Each row is a point on a landscape with many valleys, with its height.
A ball rolls from a point to the lowest of its 6 nearest points, and stops where none of them is lower. Distance is the straight distance between rows; heights are no part of it.
pode: [146 159 126 143  97  96 115 109 103 129 143 116 118 143 116 153 134 167
 148 125 170 108 160 113  79 126 131 133 108 132 149 102 143 201 125 144
 116  97 140 131 122 111 168 132  85 123 118 126 141 144 149 145 113 127
 137]  (h 523)
gemo: [ 83 151 122 112 123  81 105 135  86 116 165 131 118 170 107 121 107 122
 152 136 156  94 145  96  70 176 124  89 131 150 119 116 153 185 141 125
 115 124 129 149 106 103 105 137 100 129  85  85 143 144 111 160 137 101
 196]  (h 268)
Riso: [138  92 137 126 150 170 154 131 163 129  89 124 134 103 156 114 132 126
 111 122  93 148  90 150 182 100 144 146 133 111 119 147 102  51 124 129
 144 148 128 106 144 156 112 130 166 127 152 163 106 109 126  88 150 145
  78]  (h 214)
riv: [143 115 126 109 130 131 152 115 106 140 128 121 131 124 147 130 142 136
 157 146 105 174 145 128 133 125 136 125 132 131 131 126 124 100 152 145
 143 121 131 127 139 154 140 132 124 128 120 119 124 113 147 132 143 108
 115]  (h 611)
Deved: [112 101 122 133 159 183 138 137 181 114  96 126 138 104 133 119 122 111
  99 125 112 116  73 154 193 100 138 148 126 102 113 148 126  75 118 104
 138 159 123 129 141 125 118 121 165 114 145 159 104 141 109 106 137 153
  88]  (h 455)
lole: [163 135 113 150 130 150 133 110 190 135 107 127 144 106 140 141 142 144
  96 111 141 134 126 126 159  63 135 149 126 114 136 120 112 123 111 129
 131 125 137 110 138 128 163 116 143 127 169 179 132 149 118  91  96 170
  87]  (h 395)
fad: [159 140 115 131 118 140 141 107 149 136 121 117 139 116 141 143 144 143
 121 128 118 141 132 130 147  91 134 141 123 116 128 117 128 112 128 136
 140 121 143 124 142 132 151 132 141 123 143 159 122 130 138 109 117 144
  94]  (h 539)
seg: [ 59 168 131 128 123 115  70 181 126  92 161 132 112 153  80 112  95 105
 113 113 151  41 136 134  57 195 111 103 144 150  98 159 159 197 113  68
 124 134 116 158  88 108  77 124 119 115  80  79 127 156  79 159 109 145
 208]  (h 288)
lamus: [166 101 108 144 156 165 134 119 218 124  94 141 149  95 149 146 147 136
  83 116 120 147 102 143 199  69 142 161 132 116 137 127 104  71 105 125
 160 137 132  95 141 135 150 112 164 112 170 178 127 146 105  76 109 180
  65]  (h 299)
lun: [ 70 161 137 142 123 124  97 146 137 103 145 134 123 138  94 111  99 113
 120 121 145  60 121 141  99 153  98 108 127 135 108 146 143 161 116 101
 127 133 117 145 105  97 114 122 128 113 101 116 121 146 102 143 116 138
 171]  (h 169)
Redob: [ 95 110 145 127 145 157 143 138 125 125 121 131 135 115 137 109 112  97
 113 125  96 136 104 139 161 143 131 127 144 112 108 153 139  75 124 105
 131 162 111 144 135 127  93 129 149 126 120 104 119 130 120 131 154 103
 127]  (h 383)
pev: [123 143 122 137 121 129 125 119 142 127 127 120 131 123 120 129 118 140
 137 136 137 104 131 120 131 117 123 131 120 117 132 120 134 147 129 127
 129 116 131 132 137 108 149 135 122 114 123 146 119 135 124 131 123 130
 122]  (h 460)
Fodul: [ 82 145 127 136 135 121 110 139 124 113 140 123 124 129 100 113 102 104
 121 129 137  84 115 125 109 153 105  98 127 133 107 148 149 150 129 101
 138 147 116 144 112 109 109 130 124 113  98 104 122 144 106 140 122 118
 171]  (h 197)
dul: [ 94 130 133 117 146 139 131 135 110 119 137 122 132 128 125 113 109  95
 130 132 110 126 112 122 139 151 122 118 145 126 111 148 153 114 131 104
 125 148 110 149 128 119 101 125 139 128 104  97 122 127 114 140 155 100
 146]  (h 304)
zupod: [119 165 114 134  83  63  93 128  65 112 156 122  99 200 100 153 121 168
 178 126 186 107 181  99  46 171 145 132 104 144 152  93 152 252 138 162
  87  92 152 143 113  98 151 139  75 134 102  71 170 136 158 184 113 121
 192]  (h 457)
pozub: [111 102 141  96 150 132 153 143  86 144 133 126 125 119 157 103 135 111
 159 154 109 188 134 119 138 151 135 116 144 128 120 126 127  95 160 137
 142 135 121 130 125 154  92 133 126 151 131  82 133 105 135 152 161  69
 138]  (h 312)
rola: [152 160 129 152  98 114 118 118 121 142 133 122 124 128 126 152 136 155
 135 126 162 119 160 124  96 107 127 134 112 121 140 111 140 182 120 140
 115 107 134 133 122 118 173 130  89 126 135 142 135 148 149 132 101 129
 123]  (h 500)
Vit: [ 92 134 124 118 144 120 110 151 102 125 135 122 130 144 107 107  98  81
 113 129 107 114 121 125 114 174 114  99 147 128 106 157 144 128 131  83
 127 154 107 153 117 115  85 122 131 130  89  70 125 138 111 145 150  87
 176]  (h 267)
Dapa: [ 99 132 128  98 158 101 119 143  76 135 152 126 125 159 127 109 104  92
 137 136 124 124 139  97  92 183 122  97 145 137 116 144 155 159 148 101
 116 141 119 156 105 111  80 123 112 131 101  60 145 130 118 159 159  64
 199]  (h 325)
nev: [106  99 132 127 152 182 133 145 165 107 103 130 145 113 128 100 114  90
  96 117 101 118  84 152 178 113 128 136 139  96 107 157 135  64  99  84
 128 177 111 153 130 127  97 133 168 129 133 121 105 134 102 119 150 125
 109]  (h 591)
Fise: [ 92 155 141 141 113 116 116 132 138 112 131 134 120 137 104 131 108 133
 124 127 149  69 129 140 110 131 105 118 115 132 123 135 141 173 118 117
 129 120 121 145 117  95 138 124 126 112 115 136 119 143 108 134 107 146
 145]  (h 218)
Zor: [136 127 125 122 125 126 142 111 117 134 132 117 131 121 139 130 129 134
 144 141 115 142 139 119 140 123 130 120 128 126 135 124 130 128 145 139
 142 124 133 131 134 130 140 138 120 122 120 136 113 127 135 125 138 113
 123]  (h 458)
muzel: [137 144 119 150 131 153 119 113 181 128 114 133 140 103 127 139 129 145
  97 114 159 114 127 138 140  76 123 154 119 112 145 118 118 155 105 120
 129 121 121 118 123 108 159 115 123 121 172 167 124 165 105 113  84 175
  94]  (h 549)
kog: [104 145 128 148 137 146 120 121 174 104 111 131 133 105 112 125 118 129
 101 127 143  82 102 147 143 105 120 137 114 101 124 133 127 150 117 104
 132 135 125 127 128  96 139 122 136 110 142 152 113 153 101 119 110 167
 112]  (h 340)
Metas: [165 119 112 130 145 155 135 115 190 130 103 135 149  91 142 138 145 141
  98 120 113 147 111 141 181  74 139 160 135 119 131 123 110  81 113 128
 152 132 137 113 152 132 149 117 150 122 167 179 124 141 121  79 109 164
  76]  (h 320)
getas: [111 107 146 119 135 155 156 141 118 132 126 125 126 112 148 111 127 108
 140 134 100 159 123 129 154 136 131 122 144 122 120 141 132  75 138 126
 136 140 111 134 136 145  91 133 147 140 128 106 107 112 132 129 161  94
 124]  (h 323)
bosoz: [ 89 126 124 141 140 161 120 141 163  96 124 127 131 113 111 112 105 105
 103 127 122  82  85 146 151 116 113 120 120 112 106 146 135 126 114  91
 127 157 122 139 126 105 112 124 141 110 122 134 112 150  98 118 127 152
 121]  (h 165)
sez: [220 121 122 143 124 135 154 101 155 154 125 130 124 116 144 163 160 151
 110 114 125 185 115 127 171  59 134 160 130 138 149 111 106  95 111 160
 124 131 126  96 152 152 171 120 132 131 178 187 155 116 151  84 102 157
  85]  (h 464)
mupaz: [ 87 159 124 105 112  53 106 127  67 111 165 138 113 192 103 128 114 133
 161 136 168  92 160  88  51 186 136  89 122 156 127 115 158 216 151 145
 106 121 137 147 100 102 108 137  96 139  89  74 159 130 116 177 132  96
 210]  (h 315)
rete: [175 146 119 135  93  97 109 110  87 135 149 114 112 145 122 151 135 166
 160 134 166 150 160 103  82 130 139 131 124 125 144  92 148 180 148 163
 104 100 142 118 124 127 178 139  84 138 132 115 151 134 181 147 117 108
 126]  (h 167)
Sig: [ 73 158 128 117 122 101  85 163 114 111 164 126 118 164  87 107  95 104
 124 112 158  70 143 118  65 189 112  87 136 149 102 152 159 184 125  98
 128 131 119 155  90 107  82 129 117 114  86  77 128 151  88 158 119 124
 197]  (h 118)
Fika: [176 104 122 126 144 153 150 114 170 147  96 129 139 105 162 142 147 131
 106 120 100 169 105 128 186  80 143 159 127 124 141 126  99  63 127 140
 141 126 137  99 148 153 139 121 161 119 156 178 126 111 132  85 123 157
  76]  (h 318)
firen: [ 94 140 130 118 132 103 116 121  99 118 149 127 127 147 114 122 120 121
 158 137 142 101 139 107 105 158 116  99 131 134 117 137 151 156 144 135
 125 137 126 144 119 112 128 131 104 126 104 106 127 143 122 149 132 109
 167]  (h 307)
Vid: [ 67 156 133 127 114  93  93 157 100 105 163 138 116 171  86 118  97 124
 128 126 167  60 150 120  62 184 116  87 134 148 109 134 158 195 121 106
 128 121 128 149  86 106 102 128 110 120  87  83 141 136  99 157 112 130
 204]  (h 44)
Koni: [139 158 119 150 114 132 124 110 149 138 125 120 132 111 115 147 128 156
 118 124 153 108 143 125 122  98 122 145 117 122 139 113 124 165 117 129
 121 110 126 121 135 118 163 129 114 122 151 157 132 146 129 122  95 149
 111]  (h 592)
Vuv: [157  98 136 122 144 158 154 120 155 144 104 120 142 107 160 121 146 136
 118 129  90 160 107 142 172  97 138 146 130 122 128 129 100  65 129 140
 137 133 141 109 146 155 127 137 163 129 145 155 110 105 135  89 146 145
  83]  (h 258)
manut: [ 72 153 122 117 122  88  92 146  97 124 164 127 126 167 101 116 104 102
 130 126 153  88 140 104  74 187 118  87 138 142 108 141 156 175 137 111
 118 131 122 148  94 108  99 122 110 121  93  78 144 138 103 162 124 105
 198]  (h 133)
bil: [171  94 132 107 123 137 158 121 109 150 122 126 130 116 161 125 150 138
 145 140  87 190 139 134 145 115 135 134 128 129 142 121 102  72 144 161
 141 116 134 111 147 173 131 136 142 138 138 140 126  90 163 121 145 112
  92]  (h 819)
Noguf: [146 155 112 150  98  92 103 115  87 130 156 109 111 156 114 149 129 169
 162 123 174 126 173 114  68 139 140 128 114 125 141  95 145 212 136 148
  96  94 143 131 115 112 167 137  76 131 124 106 153 140 161 157 118 114
 146]  (h 437)
Seki: [216 103 119 138 134 145 160 103 160 157 125 129 142 110 154 162 164 143
 113 112 112 190 111 123 177  62 136 164 132 133 150 116  93  67 111 163
 123 130 121  91 157 158 162 122 143 138 168 186 150 106 153  81 114 156
  73]  (h 453)
sud: [140  75 157 111 140 146 170 145 134 149 120 133 121  85 166  94 149 115
 133 130  78 189 103 139 167 129 130 129 151 118 121 131  96  16 142 153
 149 138 114  88 150 184 101 141 168 156 154 137 114  87 134 118 173  88
  89]  (h 43)
vad: [112 107 137 127 132 170 148 138 139 128 104 126 133 109 140 108 125 109
 129 132  93 143 101 142 173 122 128 132 137 116 111 137 130  72 129 116
 138 154 122 135 138 138 102 131 165 132 124 128 104 119 128 116 150 118
 113]  (h 292)
vuma: [ 84 137 120 116 146 113  99 157 101 123 140 123 123 151  98 112  98  74
 114 125 131 102 130 116  95 179 108  90 151 141 110 162 156 151 129  92
 118 152 115 148 106 109  88 118 123 126  80  68 130 143 101 155 145  95
 179]  (h 223)
lotes: [ 92 157 131 144 105  99 103 126 108 120 134 133 123 151 106 145 117 147
 136 125 168  70 144 130  84 147 112 120 103 137 133 125 136 206 123 128
 126 108 131 147 109  94 144 129 105 117 112 127 126 145 130 144 109 152
 150]  (h 321)
gidiz: [187 144 122 141 118 135 135 107 152 144 132 126 129 112 133 155 145 151
 117 124 138 154 137 118 134  77 136 146 126 122 147 111 120 132 118 141
 128 120 137 120 139 130 169 114 117 128 164 166 144 134 138 105 101 151
  94]  (h 480)
kula: [ 92 118 126 135 150 167 126 137 172  97 109 135 130 112 115 113 115 105
 101 126 114  96  76 155 179 112 124 131 122 109 104 147 135  95 110 100
 131 164 124 141 136 116 116 131 155 114 126 146 106 141 100 111 129 150
 110]  (h 354)
mif: [ 74 160 128 139 121 107  86 161 127 101 153 134 114 141  82 111  96 103
 117 120 148  63 125 134  81 174 104 101 134 141 102 153 153 172 120  81
 130 142 114 153  90 101 103 129 114 117  87  90 127 148  93 154 119 134
 190]  (h 138)
pob: [190 110 106 138 135 142 144 108 176 146 103 132 148 105 148 143 153 141
  96 117 122 168 118 130 172  63 135 158 131 127 142 124  96  86 110 139
 134 132 127 102 149 154 161 115 154 128 166 180 147 119 133  75 109 171
  73]  (h 378)
zol: [202  96 127 132 132 136 166 112 146 166 114 123 136 111 163 146 153 135
 106 119  97 194 121 136 170  86 142 162 130 133 153 114  90  51 119 161
 135 129 127  96 158 171 144 134 143 142 157 175 130  86 156  89 138 141
  83]  (h 434)
Tezos: [112 160 120 150  87  76  97 127  87 118 140 134 109 174 101 164 126 153
 160 113 188  74 176 123  64 160 124 131 105 146 153 111 147 239 119 134
 106  89 137 148 102  92 143 130  94 119 101 101 141 139 143 163 106 141
 174]  (h 89)
Pipu: [200 133 113 136 110 125 143 102 116 147 134 121 124 121 136 146 150 153
 134 130 122 175 149 120 127  98 139 141 125 128 148 103 121 117 133 145
 126 121 142 107 144 141 164 133 114 132 136 162 147 121 172 113 114 126
  99]  (h 588)
voni: [129  90 156 102 145 142 161 149 111 152 119 133 122  93 163  82 148 109
 143 143  86 194 119 133 160 146 135 128 149 120 125 130 102  45 144 148
 145 126 113 104 142 177  89 141 154 160 147 118 114  87 135 130 166  79
 105]  (h 146)
Suz: [ 96 176 137 157 107 108 104 121 129 107 128 139 120 145 107 147 112 142
 134 125 164  55 138 150  94 140 108 129  96 134 136 123 132 212 108 114
 120 107 126 142 106  87 143 125 110 113 124 132 122 138 114 141  97 157
 151]  (h 283)
buv: [144 122 124 128 137 152 145 111 149 138 110 112 144 112 146 127 133 134
 124 131 106 144 116 137 156 103 131 141 131 117 125 129 119  94 128 137
 138 132 141 125 142 141 136 133 145 116 136 157 116 117 132 108 133 140
  95]  (h 408)
deni: [132 135 123 134 129 137 139 108 142 127 123 120 131 110 126 124 131 132
 133 138 127 125 129 122 145 111 121 127 122 112 135 128 130 122 130 131
 133 128 134 130 142 126 142 132 129 116 131 144 119 129 129 111 119 134
 108]  (h 483)
Vep: [ 99 125 131 122 138 137 136 122 120 126 128 121 134 119 130 123 120 118
 141 147 117 133 120 126 145 128 127 118 131 124 119 133 138 113 136 122
 138 142 129 140 134 121 119 122 131 121 114 123 115 123 130 125 137 113
 127]  (h 347)
Fov: [232  96 124 140 113 125 171 102 122 168 133 130 124 122 159 164 157 144
 124 120 107 216 123 136 173  79 139 162 130 142 171 102  91  73 127 176
 115 118 121  91 163 175 158 125 121 145 162 177 162  86 186  95 121 132
  85]  (h 514)
dade: [ 68 165 143 137 109 105  79 165 120  89 145 147 118 158  84 117  99 113
 109 124 162  44 135 147  70 175 107 102 131 153 110 144 152 193 113  91
 131 124 121 154  87  94  97 118 112 109  91 101 124 142  91 145  99 162
 195]  (h 131)
maki: [136  91 153 120 142 168 161 133 146 134 109 123 139 103 161 107 137 127
 127 130  89 156 107 138 170 122 135 140 141 118 124 135 103  50 126 146
 139 131 127 104 141 163 107 140 164 135 143 145 107  99 131 108 154 125
  96]  (h 166)
guked: [177 138 103 124 108 105 131 113  91 144 137 119 121 134 133 139 142 154
 159 134 130 164 164 110 105 127 138 129 126 127 138 109 135 148 149 157
 116 108 146 121 133 140 165 143  96 133 115 129 138 125 170 139 125 107
 114]  (h 369)
Gazim: [143 156 123 154 119 139 121 114 175 128 122 139 140 125 122 152 133 159
 104 118 167 105 140 142 125  79 121 156 110 118 142 114 122 175 106 119
 120 119 123 117 124 112 167 110 117 123 164 159 134 172 115 118  77 176
 105]  (h 629)
kavu: [ 91 172 134 160 101  87  99 123 127 111 129 145 119 161 104 156 120 144
 123 116 172  58 150 148  79 148 111 133  99 143 148 119 135 231 113 112
 116 104 131 154  98  85 145 115 111 111 112 123 129 151 121 143  82 170
 166]  (h 248)
Dep: [181 112 122 120 127 133 153 108 135 147 112 114 136 114 151 146 148 138
 136 133  95 175 132 128 150 101 142 141 129 130 139 124 113  86 132 149
 133 119 141 112 151 156 147 129 136 129 132 155 129 106 160 109 130 137
  89]  (h 690)
Zilo: [ 85 124 125 134 137 158 125 138 147 105 121 129 138 116  99 110 107  86
 108 124 109 100  83 144 156 129 111 116 128 108  99 158 148 103 111  85
 125 168 119 151 125 109 103 124 150 117 114 118 118 144 103 126 143 132
 132]  (h 308)
zadup: [ 99 131 122 136 137 149 127 128 142 111 123 124 134 120 111 111 111 104
 124 133 117 103 105 136 144 126 112 113 125 122 108 141 141 118 126 104
 134 151 118 139 132 107 120 132 145 122 113 121 118 139 111 122 135 126
 132]  (h 272)
vifep: [ 97 115 134  96 152 110 136 138  77 142 141 132 127 140 144 110 123 104
 142 145 123 147 133 103 105 174 135  97 145 135 120 131 147 139 150 123
 120 143 126 152 115 123  87 114 117 146 111  71 134 120 129 157 159  60
 172]  (h 344)
fozik: [ 96 144 126  90 139  70 110 134  64 128 177 136 118 192 107 114 115 105
 149 140 144 111 150  85  57 197 138  85 134 151 120 127 157 186 159 119
 101 130 135 152 107 111  87 118  95 147  90  67 158 128 119 175 144  66
 208]  (h 448)
Kise: [122 158 124 155 101 116 112 115 132 130 130 126 125 137 115 154 120 157
 125 120 164  81 150 131 103 122 119 143 102 125 134 112 134 198 119 119
 121 101 143 140 117 105 157 125 100 122 140 148 130 159 127 133 101 152
 134]  (h 489)
zaze: [107 149 116 110 109  65 106 123  71 113 154 133 109 176  98 140 125 158
 176 141 163 116 159  98  67 172 137 113 111 143 133 106 153 216 147 157
 102 111 140 138 114 104 139 146  89 141 104  85 156 133 140 175 134  94
 181]  (h 583)
foni: [181 112 113 159 133 148 129 111 206 127  99 149 154  93 129 154 152 151
  84 105 153 156 117 136 169  45 135 155 126 123 147 115 104  99 100 140
 145 141 115  95 133 135 181 109 143 133 185 192 147 147 113  75  79 182
  80]  (h 346)
vuru: [109 164 128 153 122 128 117 118 165 114 113 134 130 126 124 136 116 138
 110 131 156  78 130 145 123 107 110 143 111 122 133 123 125 180 112 111
 124 110 127 129 124  95 149 122 119 116 142 156 123 158 113 123  97 169
 118]  (h 474)
zasut: [129  85 153 114 142 175 149 152 149 138  99 132 127  93 157  86 134  99
 121 122  78 165  82 145 183 139 140 144 150 107 113 141 101  20 121 119
 138 157 115 107 157 167  89 143 173 152 157 128  99 106 125 117 173 100
  91]  (h 132)
Vib: [196  73 143 115 127 125 169 126 126 169 110 133 131 103 164 130 152 133
 126 128  97 212 127 140 170 102 123 151 121 133 162 114  72  37 126 181
 129 113 129  79 157 184 146 144 135 157 160 154 141  65 172  99 155 129
  78]  (h 326)
rorof: [166  82 139 119 140 149 161 129 155 151 105 128 140 100 166 123 146 126
 111 135  80 177 119 140 178 111 135 150 128 119 138 125  92  41 132 155
 137 131 131  95 152 168 127 132 162 137 154 163 119  87 146  97 149 138
  78]  (h 198)
gimes: [195 107 122 116 115 115 150 109 100 151 132 124 125 126 153 137 154 143
 146 141 101 201 146 122 136 115 132 142 129 134 157 107 108 104 144 163
 123 109 138 114 150 166 147 137 120 139 134 139 144  95 176 124 138 117
  99]  (h 748)
ripi: [115 134 125 126 135 119 135 115 108 128 135 118 128 122 129 132 126 123
 157 137 127 131 142 114 117 138 128 107 123 129 120 129 143 134 150 139
 136 131 132 137 127 124 131 130 114 126 110 113 118 128 135 148 139 104
 142]  (h 433)
letom: [144  69 150 119 144 162 161 149 146 149 102 129 131  97 162 104 145 116
 115 130  82 174  99 140 176 117 136 142 140 120 127 130  90  26 127 151
 140 135 119  81 148 172 107 141 168 147 153 153 106  80 136 101 160 116
  82]  (h 108)
Nik: [106 107 137 114 143 133 145 131  98 131 134 124 137 113 145 114 129 108
 141 138 104 151 128 130 144 146 130 120 141 122 116 131 132  93 147 128
 141 139 116 141 127 131 108 120 135 135 125 102 115 115 131 139 159  87
 133]  (h 327)
vir: [125  92 147 106 139 141 164 138  97 147 130 125 116 111 160  95 141 110
 152 146 107 183 132 126 143 148 143 120 147 134 126 127 120  63 142 144
 142 132 118 125 133 167  99 129 144 158 137 100 123 101 136 139 162  74
 117]  (h 241)
Galez: [106 123 131 130 135 165 131 128 150 114 114 118 134 111 126 116 122 105
 122 131 117 116 103 132 166 116 126 126 126 114 110 143 129 108 125 114
 127 146 125 139 132 122 120 129 146 112 132 140 107 130 118 117 133 133
 113]  (h 317)
lobu: [121  70 137 125 165 208 142 158 183 113  80 138 143  87 144 102 118 105
  85 101  97 122  58 160 208 105 145 151 148  90 103 164 102  22  99  96
 139 173 103 125 144 144  96 125 174 131 150 158 102 126  96 111 162 145
  82]  (h 349)
tisit: [169 147 119 131 104 118 120 105 111 136 137 113 126 126 120 142 131 154
 144 129 147 141 153 114 102 114 136 129 111 123 146 107 138 168 135 152
 117 109 142 119 132 128 173 134 100 125 132 133 141 132 157 133 116 118
 120]  (h 348)
bag: [105 135 114  97 125  79 125 116  72 117 155 130 118 170 118 126 128 136
 167 149 149 122 155  92  85 165 141  94 125 131 122 111 153 177 154 148
 110 124 136 139 117 107 131 137  89 142 101  84 150 131 129 173 152  84
 174]  (h 568)
Pef: [ 75 156 130 117 115  76  90 149  83 109 179 128 115 191  91 118 110 125
 141 124 169  70 155 106  50 197 129  89 133 151 116 130 157 208 135 124
 113 121 127 160  96 104  93 130 107 125  84  84 146 135  97 170 123 118
 212]  (h 130)
rade: [201 136 109 130 101 105 126 106  91 142 149 119 112 136 136 150 139 166
 157 133 141 180 158 108  98 115 146 126 126 134 154  97 139 156 143 163
 104 105 148 111 137 145 176 134  90 135 127 126 158 129 188 132 113 115
 116]  (h 284)
zus: [132 119 120 134 149 162 131 121 190 128 107 124 139 102 137 132 146 138
  99 127 127 117 106 137 170  86 131 148 128 116 128 123 111 103 121 121
 133 135 135 119 144 123 151 125 158 104 154 168 120 145 111  98 113 165
  80]  (h 396)
Dur: [ 82 142 121 138 133 141  98 155 151 107 128 133 126 133  93 105  94  84
  98 121 126  77  93 142 117 147 104 105 137 123  96 165 147 126 111  68
 132 159 108 150 121 103  96 126 134 116 109 101 119 152  97 140 125 132
 157]  (h 278)
mas: [125 105 139 125 144 166 149 124 139 125 106 121 133 106 146 119 133 118
 134 128  97 155 109 145 167 117 133 141 133 120 119 139 118  70 130 128
 138 145 129 121 148 149 117 134 156 134 138 133 106 107 121 102 146 127
  96]  (h 252)
lim: [196 134 113 138 126 135 143 108 154 142 130 122 140 109 141 155 155 148
 111 115 121 165 130 122 145  67 139 152 128 130 145 113 116 105 111 147
 125 128 130 103 149 138 163 122 137 129 164 173 142 135 142  89  95 154
  83]  (h 461)
ved: [ 75 169 139 147 106 102  96 149 116  96 144 141 111 169  94 145 102 135
 123 124 168  54 147 140  72 172 111 107 115 152 128 134 140 214 116 101
 133 115 128 160  84  96 116 118 123 111  98 109 128 140 108 149  95 175
 187]  (h 181)
gifi: [ 77 166 131 141 100  77  95 144  97  94 148 139 118 179  87 145 111 147
 145 119 171  53 162 127  63 177 126 106 113 158 131 132 150 228 118 115
 129 106 131 160  86  93 121 120 107 118  94  97 132 144 115 155 100 163
 197]  (h 220)
kolur: [110 172 135 159  93 100 105 119 117 118 137 145 115 160 114 167 123 156
 132 120 177  70 161 146  87 133 121 142 102 139 147 106 140 227 106 119
 113  85 132 146 110  96 147 116  92 114 117 128 143 156 129 141  93 167
 155]  (h 367)
kad: [ 91 137 126 111 142 114 122 131  90 127 150 126 131 151 115 112 107  97
 141 136 125 115 129 105 104 167 119  95 141 134 111 143 145 142 141 111
 128 143 115 149 112 116 106 123 114 128  99  78 133 129 116 153 149  90
 179]  (h 226)
lepil: [123  84 151 124 148 183 155 150 164 125  89 128 144  97 155 101 129 110
 104 111  90 141  79 156 192 112 142 148 150 108 106 144 108  30 114 119
 136 157 122 108 155 159  95 131 171 139 155 147  96 107 109 108 165 132
  81]  (h 175)
zodo: [109 177 137 166 106 113  97 111 135 111 120 160 124 144 117 166 122 146
 113 109 172  62 154 154  96 121 113 163  97 137 150 117 125 232 103 103
 109 100 131 142 112  81 155 104 101 113 137 142 132 166 112 138  76 178
 138]  (h 355)
Zam: [101 146 129 133 134 140 128 118 154 120 117 125 138 121 122 128 121 134
 121 136 136 101 118 130 140 111 108 123 111 125 121 138 135 142 118 121
 135 129 136 137 135  99 137 131 133 108 132 145 115 141 119 119 116 144
 124]  (h 371)
kudek: [ 58 156 118 123 135 127  60 184 135 106 146 124 117 141  71 105  96  86
  99 108 134  51 124 135  74 202 114 108 152 134  94 169 152 182 117  50
 128 133 112 166  97 111  73 122 129 120  74  73 113 165  65 158 119 137
 195]  (h 519)
dez: [151  90 126 133 160 172 140 131 204 123  81 130 148  92 158 132 144 134
  91 119 108 137  80 145 199  82 145 157 136 111 119 141 107  49 109 125
 148 141 135 106 149 138 132 121 179 114 162 180 108 130 115  77 131 172
  57]  (h 260)
fabu: [116 114 131  96 144 111 143 134  73 139 140 135 131 129 147 121 141 116
 166 155 122 171 156 115 125 153 141 103 136 133 123 124 133 119 165 142
 128 131 133 140 120 147 107 130 115 156 123  89 133 112 142 158 153  69
 151]  (h 398)
vono: [124  77 126 133 173 197 135 141 192 106  89 133 143  96 143 122 127 119
  96 110 106 118  62 151 205  93 146 151 133 105 117 153 110  59 109 110
 140 157 126 116 141 134 124 126 168 114 153 157 103 134 102  92 140 166
  69]  (h 345)
vado: [ 85 181 132 159  94  92  80 122 111  96 144 156 106 182  97 167 115 145
 127 109 173  50 160 146  66 163 123 138 103 164 144 121 137 252 113 108
 122  94 140 163  95  81 129 111 106 102 101 119 126 153 118 150  79 187
 184]  (h 244)
dize: [141 153 127 150 124 139 123 116 162 128 116 128 137 108 124 141 136 153
 109 127 151 106 125 129 134  91 123 148 115 121 141 121 129 153 117 119
 132 120 136 116 132 114 154 122 125 118 159 163 122 152 110 113  99 158
  97]  (h 526)
fav: [131 140 114 114 117  84 118 105  87 121 145 121 120 153 117 137 135 156
 168 141 150 126 160 104  86 147 129 112 123 132 139 112 141 176 156 156
 116 109 140 130 116 113 149 142  91 136 105 107 138 134 151 162 142  97
 155]  (h 204)
Duz: [170 103 121 109 111 121 149 113  94 148 126 117 124 124 147 132 144 141
 157 148 105 191 155 116 122 127 141 136 134 133 143 107 119 107 151 160
 129 114 142 120 140 159 143 139 117 141 126 121 128 108 169 127 143 111
 102]  (h 652)
posed: [137  86 157  89 139 136 154 146  94 153 120 133 122  97 160  93 154 115
 162 143  94 198 135 126 155 146 132 120 143 135 129 125 103  48 152 164
 150 125 124 105 143 179 100 139 144 166 150 112 123  90 141 140 168  81
 105]  (h 231)
Talim: [168 136 116 128 111 129 137 100 117 145 128 116 129 117 139 146 148 142
 151 141 120 161 155 114 122 114 126 136 124 135 135 108 129 125 136 150
 133 109 144 123 139 139 154 128 110 127 122 146 129 119 157 132 131 114
 113]  (h 543)
rabe: [221 109 116 137 108 117 150  96 114 152 135 122 125 124 142 152 152 147
 134 127 114 206 134 122 144  89 137 145 129 137 157 100 110 100 134 170
 115 118 136 107 150 159 164 124 119 137 147 160 156  99 188 108 121 124
  94]  (h 616)
dese: [162 123 114 111 112 113 136 108  84 133 138 112 129 134 136 136 143 148
 167 149 119 170 159 111 110 126 140 118 132 126 134 115 131 135 157 155
 131 108 138 127 135 138 149 139 103 137 120 117 135 118 166 147 140 104
 127]  (h 506)
lumab: [ 88 141 120  73 157  84  94 161  71 142 166 123 115 196 115 102  98  86
 140 133 117 108 141  84  54 219 129  88 141 150 112 151 155 191 163  94
  95 129 143 157 111 120  59 117 108 138  83  46 146 142 107 170 149  58
 220]  (h 427)
seb: [157  71 151  98 146 128 167 149 122 162 114 132 116  89 165  94 166 121
 140 138  86 201 113 128 168 131 123 124 139 130 129 133  84  20 146 173
 144 125 112  74 165 183 116 147 157 157 160 140 125  73 148 121 171  92
  89]  (h 182)
Mak: [182  74 148 108 136 141 170 134 139 160 109 129 138 101 161 117 155 129
 119 137  83 202 114 137 169 108 133 149 125 127 150 128  78  23 132 177
 139 122 124  80 149 184 126 143 157 149 153 164 125  71 155 109 162 122
  78]  (h 115)

For each start below, name the point where the ball stops.
sez => sud
Kise => Vid
Gazim => sud
fad => sud
dul => Vid
Dep => sud
vifep => Vid
ripi => Vid
